Each row is a point on a tangle of strands that fork, close into loops and nearly touch. The rows are in no order.
(in the rows, 128 means zero)
Points whose rows are less than 146 apart are linked; no others are. Some points are linked to none.
gik: [119 186 125 132 111 109 108 145 103 158 127  93  84  87 142 156 112 130
  98 123 136 100 158 133 110 167  98 120 137 124 136 102 111 118  97 133]
rilip: [142 119 107 169 130 108 135 125 133 149  75 125 154 122  72 172 124 116
  81 155 112 135 131 157 179 109 152 112 178  95  55 132 150 101 167 128]
mikeb: [ 88 125 107 154 154  76 117 158 123  84 126 142 104 157  98 116  99 143
 101 135 113 129 127 114 133 108 190 106 140 136  85 138 157 118 147 109]
Vusut: [100 131 186 107 113 152 159  84 132 197 154 101 165  76 165 165 134 136
  93 106 172 119 123 153 120 153  64 154 159  83 143 149 139 115 126 133]
bev: [148 154 119 154 150  52 106 144 114  71  75 119 125 155 143 101 123 105
 124 117 141 111 170 124 154 166 104 158  55 162 100  99 144 175 119  54]
fele: [ 92 149 140  93 107 136 101 109 109 139 149 103 101  90 149 155 127 154
 110 121 125 112 133 128  85 163  50 116 124 126 168 163 115 109 109 145]
fakof: [145 170 149 100 101 139 212  62 141 177 156 145 117  83 172 109 138 120
 153 118 137 142 111  71 100 138  56 141 142 121 182 178 106 132  99 122]
Gisun: [100 115 115 141 100 169 122 144 134 156  59 127 153 112 181 144 135 100
 154 150 137 116  89 172  21  72 146 173 181 170 114 129  94 116 197 140]
Zevu: [ 89 122  84 137 149 108  65 136 156  81 108 112 111 162 156 116 104 121
 112 147 159 143 139 152 112 100 193 112  87 184 124  97 127 176 164  99]
let: [175 100 165 113 122 164 161 181 100 140 152 157 155  96  91 131 111 135
 144 124 105 121 102 114 165 101  98 128 123 149 119 144 147 114  79 183]
roze: [128 105 176 111 126 133 149 143  78 114 166 116 120  87 118 160 111  94
  88  66  63  89 134 117 167 146  82 129 111  89 130 159 146 109  94 128]
gug: [128 112 123  79 114 121 154  86 179 127 115  93 139 126 188 115 183 122
 126 143 164 143 146 122 148 126 128 105 112 117 166 109 181 151 116  92]
dofo: [117 125 101 102 141  99  82 104 155 109  95 111 137 123 172 125 144 131
 118 155 165 117 125 150 110  99 167 124 126 164 127 134 135 163 155  97]
sol: [137 158 108 122 184  82 140 134 118 118  80  71 102 132 185 121 165  84
 129 118 125 124 152 163 118 138 151 156 106 113 107  90 166 117 109  58]
zanur: [194 140 135  96 112 109 177 109 121 106 127 121 114 100 156 118 117  98
 115  80 122 116 153  89 186 181  81 117  66 141 138 117 151 167  34  85]
med: [140 138 145 111 223 104 119 104 108 108 172 129  96 141 135 153 159 119
 193 114 119 164 133 151 129 140 132 162 121 106 131 130 173 123 105 100]
zul: [176 128 106  99  85 141 169  92 158 129 110 185 185 148 106  66 156 161
 158 128 131 117  96  79 134 147 139 139 124 143 125 162  98 147 126 142]
Foga: [123 151 113 130 141  90 112 140 145  88 104 139 115 100 180 111 123 118
 177 176 137 105 154 127  61 146  80 175  95 160 168 170  78 165  98 104]
mamu: [149 110  98 100  91 111 160  73 141  92 160 162 163 145 122  88 139 141
 101 120 116 122 102  80 164 112 160 124 122 129 114 164 130 155 119 135]
bag: [144 126 125 159  80 177 100 124 137 157 140 116 134 173  69 158 109 181
 151 177 144 156 144 143 116 146 104  77 124 110 125  84 122 100 138 193]
moma: [106 110 133 138  62 202 107  78 135 152 139 125 181 189  73 139 120 147
 107 121 112 113 106 131 112 132 112 100 145  92 105 139 129 120 182 165]
Lop: [102 108 159 157 201 106 130 187 115 106 122 113 116 126 112 167 146 118
 129 127 103 129 152 172 120 128 142 129 161  93  99 115 177 107 159 111]
Kadi: [118 140 146 135  78 159 169 110 137 212 119 172 182 112 111 140 162 100
 133 148 155 100 112 166  96 105 104 151 195 137 134  84 144 114 162 145]
gakub: [214 129  99 144 131 124 122 132 104  81 142 110 119 146 120 101  54 171
 147 110 109 144  97  87 193 128 121 102  87 112  89 137  99 123  78 160]
kuduv: [168 120 119 191  42 183 134 147 145 167  98 116 142 169  66 136 100 148
 114 154 119 150 162 119 167 158 102  56 133 101  84  68 105  97 153 191]
furu: [101 149 144  89 169 106  86 108 124 141 109 144 111  89 213 136 135 107
 148 137 115 107 139 138  65 123 118 159 132 158 172 168 159 142 127  99]
geb: [ 91 112 148 128 100 150 133 150 154 156  79 105 153 119 136 166 105 108
  69 158  92  86 166 152 103 139 101  95 152 130 125 129 139 124 179 163]
Zaz: [ 83  78 167 116 153 174 132  93 151 145 183 107 163 155 110 155 157 157
 126 149 122 162 117 150 143 121 127 113 158  80 160 119 166 115 194 149]
Mezur: [129 128 143 120  93 163 148 105 110 130 163 134  95 136 103 128  89 139
 138 132  95 138  98 106 119  76 141  48 137 142 110 103 173 138 120 173]
lor: [100 122 204 131  96 178 131  97 109 176 130 156 172 113 108 135 131 154
 128 114 113 115 100 112 101 143  74 140 141 117 155 202 119 117 154 165]
nebo: [147  95  93 114  73 168 100 109 124 114 166 119 118 154  95 110 107 165
 105 152 114 152 145  82 156 124 132  43 109 104 145  89 156  88 144 171]
kimoz: [173 176 131 147 119  77 158 135  85 176 137 130 105  70 140 148 110  77
 143  86 104 112 151 125 135 183  84 204 155 116 126 130 124  97  81 114]
kinip: [127 119 186 122 139 164 114  91 116 178 146 165 136 121  84 125 133 178
 146 107 135 140  72  99 122 121  77 155 134 119 157 202  78 105 119 139]
Nav: [163 131  95 154  74 119 155 180 138 115 117 124  83 140 104  97  76 145
 113 145 109 115 145  62 164 160 135  84 101 151 121 135  77 171  93 175]
viga: [ 98 127 117 139 144 165  93 157 153 114 139 160 123 174 109 128 143 138
 162 175 174 127 132 154  68 109 179 129 139 175 158 122 115 167 142 142]
Rava: [ 75 154 124 171 108 112 133 187 137 170  60  95  88 111 165 164  87 113
  86 151  97 102 152 139  92 146 117 104 163 124 102 136 130 137 154 153]
rokek: [199 121 151  98 110 113 206 113 131 157 141 133 140  81 157 160 101 102
 115  94 105 135 122 102 180 160  88 140 143 129 127 152 121 139  79 150]
puvob: [ 98 131  77 152 113 155  93 104 166 137 118 100 153 190 109 140 132 144
 154 161 143 134 102 164  87 120 147 118 159 104  99 128  77 131 190 146]
Puvaf: [153 133 138 141 116 111 152 143 103 170  87 129  92 110 123 134 106 133
 102 149  96 135 124  87 200 142 139  91 129 120  84 114 148 127  99 157]
gele: [120 175 111 145 116  72 132 158 100 151 152 119  98  80 144 139 105 103
 101  85 119 106 146 124 102 169  74 175 130 124 139 135  53 119 108 108]
bagim: [111 148 101 136 164 102  84 174 107  88  82  91  89  91 178 153 124  86
 125 105 149 114 152 174  81 150 130 172 107 148 120 137  76 118 101  63]
suton: [ 99  99 150 109 167 175  84 110 151 138  95 161 158 137 106 103 173 152
 159 127 166 131  98 133  78 105 167 171 158 180 162 174 113 140 198 116]
zosit: [162 149 138 114 120 168 136  73 107 161 174  86 117 113 124 154 116 165
 158 111 135 158  98 118 154 138  56 105 120  84 127 145 118 107  90 143]
tet: [147 114 154 102 104 147 204  76 106 164 168 166 146  70 149  98 132 108
 130  73 130 149  87  69 161 105  81 143 143 112 177 168 118 121 105 131]
Gez: [ 83  89 171  93 168 132 146 120 142 122 145 121 153  87 163 119 183 118
 139 114 132 129 121 141 112  85 143 156 126 138 187 157 134 104 161  89]
pep: [187 126 146  93 146  92 147 125 107 107 147 173 153 117 134  90 119 111
 123  82 165 151 104 118 220 103 141 159  78 106 108 117 189 141  70 106]
sisus: [143  81 151  84 146 161 139  72 160  97 156 153 144 162 122 129 147 162
 167 166 126 186 120 108 155 109 153  92 115 111 151 148 208 115 119 151]
nako: [ 71 131 194 101 125 166 132  67 123 187 127 115 154  88 148 153 160 144
 103 114 137 124 100 120 102 135  79 148 148  92 170 199 137 107 168 130]
tuvib: [122 172  88 124 140  85 108 157 152 102  96  82 107 101 178 136 131 129
 157 139 176 120 164 154  79 149  95 179 102 153 121 135  60 131  91  89]
bogil: [204 148 143 125 135  98 162 121  96  93 118 139 123 120 135  91 114 103
 124  69 130 130 124 101 220 142 111 137  55 150 103 110 188 152  38 106]
gure: [104 110 117 194 138 144 136 213 153 124  77 129 140 123  99 150 115 118
 107 160 148 129 141 182 102  90 152 137 176 124  68 109  97 123 180 108]
porib: [153 134 128 137  90 106 149 142 118 178 129 174 126  79 115 121 128 109
 119 139 142 102 129 122 128 105 135 133 157 152 141 100 134 149  92 145]
tisu: [104 102 136 104 161 150  93  98 164 107  81  88 143 134 172 103 161 164
 170 164 130 169 104 133  68 111 130 139 108 146 166 201  95 114 173  98]
kab: [140  99 105 119  96 145 111 136 167 133  98 129 142 124 112 139 155 155
 116 175 141 110 150 138 158 144 144  96 133 119 144 102 147 105 116 147]
lel: [169 189 129 159 151 102  90 120  61 101 113 145  92 125 126 138 135  72
 108  81 111 103 144 124 134 202 126 169  89 135 117 121 116 118  42  73]
nivot: [114 125 140 114 143  94 150 129  99 127 179 120 112 115 120 144 143 113
 127 100  97 106 144 113 144 124 107 135 140 105 131 156 127 108 124 106]
fifak: [129 128 118 151 163  76 118 190 107 104 133 147  85 129 127 102 127 139
 135 135 143 124 163 130 121 147 136 142 103 130 130 110 106 149  81  98]
tep: [ 93 120 119 229 129 139 132 217 121 149 133 169 130 136  65 128  95 118
 106 147 140 121 144 168 107  85 151 146 166 123  90 101 107 155 162 130]
modap: [171 158 146 137 161 127 114  93  56 110 171 165  95 121 118 119 138  52
 127  59 101 115 135 122 140 143 144 188  88 121 141 101 150 101  60  84]
lanob: [118 144 101 142 175  77  89 148 124  93 138 150 138 117 143 113 121  87
 149 114 154 149 140 158 107  87 181 195 158 156 107 132 135 147 150  57]
Div: [161 107 112 111  50 171 180 117 161 132  99 187 170 173  80  90 165 138
 162 124 123  88 101 103 122 161 131 122 160 136 130 110 110 130 154 157]
farim: [ 83 146 122 146 132  99 109 170 108 144  85 106  89 110 160 148 108  76
  70 128  98  98 145 139  95 108 158 107 160 126 118 116 153 126 150 106]
mura: [169 132 122 118 119 131 106  91 114 176 124 131 156 117  98 159 112 136
 118 119 136 145  72 140 178 118 133 119 152  85  90 150 148 119 112 171]
Lasub: [116 138 107  92 154  90 171  98 161 110 106  76 119 114 205 124 162  78
 132 126 131 123 132 147 141 118 140 134 120 104 145 108 151 140 124  76]
Ror: [181 148 140 151 112 129 141 156 122 182  88 140 126 110  98 151  83 114
 115 113  99 141  84 134 202 106 132 106 151 112  48 129 145 117 101 192]
ribar: [105 142 140 150 149 150  80 136 101 149 176 158  93 139 113 151 113 147
 152 146 136 126 116 141  77 104 151 127 156 154 148 133 121 160 142 166]
bomi: [ 69 130  83 112 122 108 123 148 127 130 124  79 124  93 185 123 127  94
 135 114 125 118  95 142  44  76 123 160 123 146 144 138  54 132 171 111]
beva: [ 84 110 144 158 181 101 129 178 111 111 159 115 121 133 113 154 116 121
 156 153  80 121 143 161  69  93 103 149 154 105 111 143 135 121 165 128]
nal: [159 114 133 120 141 119 185  98 115 146 181 174 163 117  97  97 153 121
 163 133 136 157  98 125 155  78 127 155 148  98 110 140 150 114 121 148]
banof: [112 119  78 161 144 167  55 144 181  88  94 127 121 203 116 135 113 137
 135 167 176 136 158 140 109 134 204 102 111 168 134 100 120 161 165 134]
suden: [111 119 127 129 154  58 100 153 125  35 129 124 117 152 142  97 120 126
  96 123 129 110 169 118 167 132 149 125  54 165 121 112 173 162 135  88]
rumep: [105 131 161  90 164 128 121 117 117 114 172 147 101 113 141 127 155 133
 123 130 134 125 131 127 136 119 153 118 119 162 177 109 184 141 109 128]
dobi: [118 155 146 147 151  86 147 115  97 194 140 139 129 101 151 158 135  85
 122  93 114 122 131 164 118 117 133 164 187  92 120  97 187 116 125  93]
zosi: [143 106 152  92 186 116 117 101 118  67 199 121  97 171 113 132  96 146
 149 117 112 187 138 103 190 126 164 101  86 117 109 108 195  92  97 143]
Rik: [176 107 150 126  91 204 126 114 114 144 177 117 157 150  67 135 101 180
 148 125 130 141  90 142 156 113  91  76 125 118 120  98 124 105 133 186]
vig: [159 134 125 141 118  92 138 163  89  92 155 151  81 126 112 100  89 144
 115 116 123 105 143  78 154 139 109 112  77 148 135 123  91 164  62 126]
nugeg: [170 133 139 106 137 104 131 109  83 123 171 165 156  93 134 105 128  59
 132  50 143 126 108 124 193 118 148 196 100 118 140 106 153 119  65  97]
Raka: [100 120 117  60 143 137 116  66 188 107 114  84 144 138 200 114 174 154
 152 148 173 175 129 117 138 145 111 116  86  99 192 148 133 118 140  78]
tidaf: [110 130  79 154  69 169 116 162 198 124  46 119 125 154 141 143 107 132
 127 183 154 106 142 137  82 149 150 113 148 140 132 138  74 134 145 162]
nul: [119 120 170 146 130 115 136 124  85 194 177 153 168  77 126 151 118  84
 125 113 127 124 116 167 120  95 102 174 177 101 144 117 179 114 153 135]
ziz: [144  93 109 134  61 166 174 160 159 128  94 144 181 182  58 118 147 157
 165 123 131  97 139 156 121 187 107 148 171 128 114  95  75 133 180 168]
Lun: [ 82 126 142 190 183 111 136 181 132 130  89 138 107 124  97 155 129  97
 113 155 121 153 148 180 129  76 163 110 188 128  62  98 165 105 188 116]
Sava: [110 137 123 131 152  88 139 137  77 116 191 118 105 107 123 123 139  78
 128  77  82  90 145 140 102 140  87 181 139 112 156 123  79 109 123  86]
rak: [138 111 154  86 148 120 139  91 115 106 186 153 120 126 131 116 174 151
 135 101 167 146 122 113 181 133 137 130  86 146 174 115 152 146  78 101]
lifal: [ 76 117 131 122 110 150 116 135 122 156  75 109 150  74 201 138 123 117
 133 130 125 123  84 136  31  83 104 179 133 162 148 189  67 123 175 137]
fuz: [141 120  82 180  61 181 142 179 139 108  90 178 156 203  49 127 129 154
 141 146 143  92 119 159 130 154 149 122 156 113  94  77  68 138 169 169]
lapef: [112 152  82 172  81 161 103 161 155 154  65 173 131 146 119 146  95 119
 132 170 166  80 125 132  70 141 163 141 153 137 117 155  99 166 104 154]
Meze: [ 95 101 118 115 133 143 131 144 156 149  68  90 163  94 179 181 156 115
  96 153 115 102 144 182 103 120 107 126 169 112 138 146 147 101 168 124]
fot: [132 102  86 155 124  97 157 183 150 144  89 111 169  88 109 146 124 102
  96 130 127 119 117 171 118  84 136 162 179 122  66 121  74 131 191 104]
teko: [103 144 166 120 141 159 106 108 141 190  85 145 171  93 140 115 167 134
 147 136 174 127 105 146  64 115 120 187 176 163 161 172 104  99 184 117]
Molu: [129 136 145 109 184  89  66  88 101  61 174 143 130 157 131 115 133 126
 122  90 149 130 134 145 155 141 128 183  70 177 148 137 140 176 140  52]
Nid: [151 131 152 154 149 117 110 159  76 125 110  97  75 140 108 123 138 157
 126  90 117 169 150 120 199 178 136  95  90 108  97  90 156 102  74 113]
Duno: [188 143 144  98  92 148 182 133 124 164 124  76 119  61 143 164  85 111
  94  65 129 138 118  95 200 163  75 111 123 141 110 128 112 117  66 158]
leset: [129 125  94  79  55 164 131  63 193 128  75  95 157 146 161  97 153 147
 139 161 137 143 130  94  97 157 106  90 119 137 163 165  94 122 154 137]
duso: [143 144 135 165  94 121 153 175 103 152 108 125  68 135 128  80  85 143
 125 131  94 148 125  68 178 121 134  66 107 141  84 104 113 146  92 173]
Fibi: [144  99 150 148 162 129 133 154 124 133 156 126 118 160  74 139 123 164
 137 161 113 153 142 133 175 112 155  89 127 113  99  95 171  94 129 167]
peg: [170 111 148 123  75 181 144 151 113 157 149 144 175 126  59 129 123 159
 138 123 136 107  94 136 135 135  92 127 142 141 120 121 103 126 118 191]
rep: [111 101 122 103 116 142 115 116 116  94 187 125  93 179 111 116  86 165
 121 131  73 133 122  86 126  93 153  58 112 130 137 117 158 111 118 183]
nabub: [110 104 130 121 153 157  88 100 157  88 114 195 174 180  91  79 169 164
 154 132 154 137  80 130 107 119 207 158 133 181 136 171 131 130 165 117]
kekel: [137 107 133 107 153 134  99 115 142  88 144 192 173 144  98  98 158 160
 152 146 161 139 126 124 141 122 163 147 100 180 143 162 155 151 129 121]
Belek: [138 135 117 135 117 137 123  74 150 175 115 161 164 140 103 169 141 102
 120 149 129 124  97 162 150 104 141 125 186  94  77 133 178 122 159 143]
Soga: [ 67 117  93 105 128 130 132 146 152  92 119  92 118 122 167 113 128 120
 137 150  82 123 113 144  54  83 128  98 107 130 138 143 100 144 170 132]
tudon: [127  95  86 146 104 136  73 151 133  55 146 163 133 176 107 109  96 170
 122 156 139 118 152  87 120 140 148  95  74 146 162 158 112 160  99 141]
rel: [111 132  92 103  64 161 124 136 185 122  87  97 137 133 150 129 120 141
 131 173 114 119 143 121  75 156 105  80 139 125 152 153  97 126 141 158]
tatin: [114 167 126 198 140  75 143 202  87 143  93 136  56 125 142 101 119 102
 130 128 119 129 170  97 142 171 120 134 119 131 100 126  92 150  84 127]
ravo: [121 164 155  87 144 142 133  55 101 121 157 119  90 139 185 138 168  75
 106  64 150 133 132 124 128 167 114 156  88  94 201 126 164 138  68  71]
Depaf: [163 159 113 120  75 113 197 150 182 160 122 114 125  94 134 136 104 136
 112 152 124 121 159 110 116 194  93 108 146 158 126 131  77 132 115 164]
kat: [ 82 127 140 102 161 122 132 119 128 103 167 154 101 156 132 111 125 119
 139 156 116 126 136 117 106  78 193 102 138 177 142  91 174 130 139 143]
desoz: [162 163 131 130  90 109 187 111 143 230 121 170 155  54 149 128 145  91
 134 143 142 115 132 130 120 118 115 162 185 136 154  92 154 121 121 155]
lufit: [ 81 108 116 111 116 124 151 135 154  96 151 143 138 144 131  94 149 119
 125 152  98  98 115 123  71  73 160 104 140 159 141 120 113 134 171 144]
ronu: [182 168 139 134 149 154 153 108  74 118 162  90  78 147 121 123 111 104
 148  55  74 137 108 120 163 143 125 137  99  75  83  97 138 100  63 110]
Rir: [130 109 110 107  87 153 110 115 144  95 137 147 132 155 112  86 147 160
 152 166 145 124 141  81  96 141 100 107  76 162 182 170  95 151 111 143]
pape: [111 153 115 123 135 100  83 130 141 146  81 125 103 107 152 147 138 104
  82 141 148 112 141 139 131 120 181 118 153 139 105 112 163 137 119 105]
Vomos: [102 138 180 134 124 153 145 102 115 205 165 151 163 116 130 140 142 102
 107 145 116  98 126 160  98  75 109 127 183 121 127  79 160 142 176 148]
zupub: [101 137 152  98 183 111 108  68 113 130 159 138 126 116 172 129 180  78
 130  57 167 147 128 128 127 134 136 194 103 115 190 144 130 133 110  66]
Fov: [170 145 165 126 101 104 168 118 107 198 166 143 143  52 132 150  89  95
 138  86  98 121 133 108 135 145  62 186 158 129 120 168 107 109  98 175]
ver: [109 119  90 173 190  83 114 209 120  73 104 128 102 118 147 108 120  91
 144 130 145 145 146 151 103  81 186 169 123 168  98 104 111 143 144  60]
darez: [190 132 117 106 148 111 101 103  93 101 164 132 132 115 122 136  88 147
 127  83 118 125  92 100 189 128 116 136 106 103  87 164  87 123  76 138]
pirin: [147  88 118  96 115 160 124  85 121  92 171 149 162 150 104 101 130 180
 110 107 122 132  88  93 174 106 148 109 131 107 130 155 117 109 140 155]
nad: [145 161 109 154 114  68 165 158 148 156  97 167 120 100 130  82 121 108
 119 158 137 106 144 110 137 114 167 138 142 165 110  88 109 174 137 117]
gupe: [140 109 110 157 140 141  59 140 135  94 146 154 118 177  93 118 105 168
 133 162 158 158 164 113 143 143 185  99 102 146 147 108 141 142 127 156]
bivun: [ 76  94 102 169 136 117  78 181 137  92 128  96 106 144 105 142 107 142
  93 134 106 121 146 151 111 111 163  96 125 111 112 137 114 121 172 124]
lileg: [117  85 154  96 116 190 117  77 141 108 148 159 144 171  76  79 169 196
 126 129 138 137 101  79 133 148 148 114 116 130 176 160 109  94 160 136]
kekiv: [ 82 126  85 144 165 116  84 207 132  87  67  68  67 123 172 156  92 128
 119 131 135 132 152 164  76 139 137 126  96 116 136 133  72 133 128  91]
neke: [144 111  78 157 141  65 160 199 152 110 102 103 133 102 118 127  96 111
 120 140 105 109 146 140 119 145 124 155 160 122  91 145  66 137 150 124]
sugo: [148 123 150 123 185 121 112 121  98  73 141 107  78 172 133 110 126 127
 115  89 109 167 155 105 197 180 172 102  55 124 108  84 196  88  86 107]
kopu: [107 136 149 127 131 129 152 125 148 191 107  99 180  68 178 172 142 102
  98 120 157 121 134 182 112 129  79 172 186  85 117 133 137 113 164 111]
gemu: [151 117 152 111 111 129 222 103 133 173 180 144 180  96  94 116 136 123
 131 105 106 141  80 101 156  92  86 155 158 101 118 160 122 125 130 154]
luti: [125 122  81  83  93 126 119  65 162 103 112  83 154 133 156  99 163 174
 118 141 144 150 131 100 144 142 106 109  94 107 166 170  84 118 158  94]
nit: [106 172 148 166 139 107 118 166  79 121  83  91  52 147 147  94 159 128
 123 116 104 144 159 103 142 192 121 105  99 113 111 106 144 129  87  89]
Zemot: [115 113 155 116 137 174 138  71 166 161 134 148 164 162 113 148 179 131
 129 156 133 152  88 152 130  94 152 118 176 101 124 128 158 117 173 138]
rop: [133 119 148 149 123 122 127 135 129 136 133  98 102 162 106 156  98 145
 152 167  69 151 141 118 142 141 109  59 137  75 101 120 167  99 118 171]
muzu: [ 92 144 100 118 140 146  69  85 134 158 149  89 132 145 118 141 131 189
 138 140 147 141 102 144  88 123 143 126 149 122 136 127  81 133 180 120]
zavev: [137 111 155 156 145 111 190 154 119 145 162 164 156 125  69 129 130 135
 132 142 108 139 117 145 156  80 126 135 162 105  85  92 164  98 129 146]
pimir: [154 179 142  96  99 113 134  81  98 127 136 130  96 110 178 124 131  90
  95  76 141 111 136  95 154 168 105 132  92 140 155 112 148 147  54  72]
fipe: [105  85 147  72 167 152 138  85 146 105 183 109 136 157 140 133 165 149
 150 142 123 179 121 107 147 120 121  91 124  87 178 145 161 109 150 129]
gori: [113 170  95 127  80 120 163 157 193 137  83  69 109  99 187 152 100 133
 122 167 118 118 166 136  77 172  81 107 130 147 142 139  88 100 125 168]
Gafu: [150 121 136 100 160 114  90  92 105  78 186 158 145 165 118 108 122 173
 125 115 164 148 116 116 181 124 141 130  60 175 139 110 148 162 136 116]
deno: [151 137  85 128 124  67 155 126 143 117 140 152 125 135 119  82 150 136
 102 140 151 118 123 133 160 108 175 133 119 165 106  77 127 169 123 106]
Runo: [108  94 127 182  79 201 102 149 127 105 107 176 147 229  47 146 129 137
 154 141 139 111 144 163 129 145 171 103 151 117 111  54 113  98 174 178]
pevo: [127 117 156 158  90 200 125 113 123 145 118 157 185 185  48 158 129 131
 118 140 119 104 117 173 127 126 135 112 165 125  95  78 136 132 183 179]
Nida: [111 122 106 152 147 113 124 173 166 103  68 114 107 146 165 119 123 134
 157 213 114 139 164 136 104 118 138  84 115 134 129 117 155 136 129 129]
ramu: [106 111 136  82 173 121 105 112 124 121 108  93 144  85 208 127 175  84
 138  76 154 137 119 145  99 104 140 192 125 119 176 147 119 106 153  67]
terip: [166 132 142 107 162 140 113  86  85 134 170 139 131 116 122 138 131 167
 169 111 143 158  73 112 148 115  89 141 110 113 147 177  91 125  88 140]
Mapu: [ 90 135 134 187 120 143 122 179 100 152 145 143  98 129  91 138  96 138
 120 143 137  94 138 140  89 115 138 120 141 117 124 128  89 159 124 164]
boti: [158 160 131 159 179  86  89 102  88  58 141 130 125 183 113 112 125 118
 125  81 133 112 144 126 154 181 126 182  38 163 117  99 177 173 122  52]
Riv: [111 128 134 131 181  73  84 140 119  53 138 151 119 156 117 116  94 131
 116 127 135 123 146 127 139 119 193 131  93 174  88 131 199 152 111 105]
bokil: [164 148 156 109 188 138 138 105  89 115 154 105  80 132 142 164 139 112
 169  91 115 157 112 130 159 168  92 139 106  79 134 122 173 101  56 111]
sukiv: [ 76 139 143 122 174 128  68 110 120 159 177  97  93 143 129 158 126 135
 133 142 121 148 122 156  91 119 151 113 166 134 151 102 138 143 178 136]
bolo: [109 167 152 119 138 109 104  84 115 165 106 159 136  74 187 118 155 120
 146 132 148 125 118 113  84 120 106 180 164 136 168 186 121 116 140 102]
Linel: [ 76 100 107 145  94 158  91 154 166 114  77 116 151 161  97 154 119 121
  69 156 109  96 144 164 101 112 146  96 156 122 108 126 132 107 198 146]
fotut: [174 119  96  97  62 179 100 105 125 110 143 105 132 122 116 117  96 164
 116 115 127 141 130  63 174 126 117  56  89 126 142 130 129 117  86 164]
seno: [184 170 117 138 118 133 141 112  90 174 153  84  92 118 124 138 101 142
 135  87 132 143  99 117 163 140 107  95 112  98  97  76 121 124  75 130]
Lek: [100 119  74 183 170 114 112 218 138  84  74  91  82 129 156 122 108 136
 147 145 158 155 151 166 103 104 177 139 113 128  91 108  78 148 129  85]
peroz: [125 126 125 140  85 113 212 183 176 170 112 102 156  94 129 128 129 117
 102 146 108  96 141 140 102 148 110 112 161 164 138 102  56 135 157 155]
Tulem: [106 105 138  99  69 197  92  80 139 143 130 120 140 172  89 113 161 162
 137 129 126 123 118 102 102 139 136  83 133 121 163 141 136 100 175 161]
tuvap: [160 107 162  85 182 148 143  97  97  88 207 128 108 139 132 124 102 121
 146  68 118 147  82 110 188 105 146 116  82 116 115 120 164  99  71 142]
Peke: [125 110 117 159  98 106 195 171 168 159 113 104 195 102  97 143 134 105
  70 133 105 109 151 176 129 132 111 141 161 137  76 109  73 141 201 141]
zaf: [119 137 120 128 131 100 142 163 152 125  97  84  89 133 150 153 125 129
 136 178  74 131 160 129 119 137 109  77 135  77 122 130 180 112 137 137]
Puz: [116  93 143  97 186 100 131 108 139  86 142 156 167 118 145  92 182 129
 139 126 152 146 138 123 143  89 141 180 102 152 156 173 127 141 143  75]
Tifu: [132 138 110 106 110 106 127 126 143  94 118 138 142 115 145 111 151 145
 147 162 145 102 149 102 109 149  98 125 119 156 155 163 119 164  93 118]
gal: [137 132 135 116 204  89 122 151 136  74 115 100  99 152 148 124 162 123
 173 149 126 157 164 155 147 140 141 148 111 116 116  96 183 125 107  68]
lef: [166 130  87 145  46 167 103 141 146 138 109 121 111 141 108 132  67 151
 107 136 126 123 128  81 144 160 136  62 112 138 125 126  93 134  93 198]

A piece is two or more points that can be reached from each other along the links. Count, over all rows, the pieces, the separate loops (a circle has one, a figure eight two, a Y none), the forks (points with three links) and the tips (points with one).
pieces | 7
loops | 2
forks | 12
tips | 22

A fork is a point with three links, a tip a point with one. Leave the first point through the second and follow the links. Name the first fork or tip that comes.
Gez; ramu | lel
modap; nugeg | kekel
tuvap; zosi | Nav
banof; gupe | lanob
Raka; gug | terip
seno; ronu | rel
Gisun; lifal | Gafu
Nida; zaf | fakof
Lek; kekiv | banof

A tip is a point with one link. Name the tips that can be reached along the links from each point below, in the order of the rows.
fifak | rilip, Mezur, sisus, tuvap
kimoz | fele, roze, Duno
porib | dobi, deno
Rik | let, kuduv
zaf | fakof, Nida
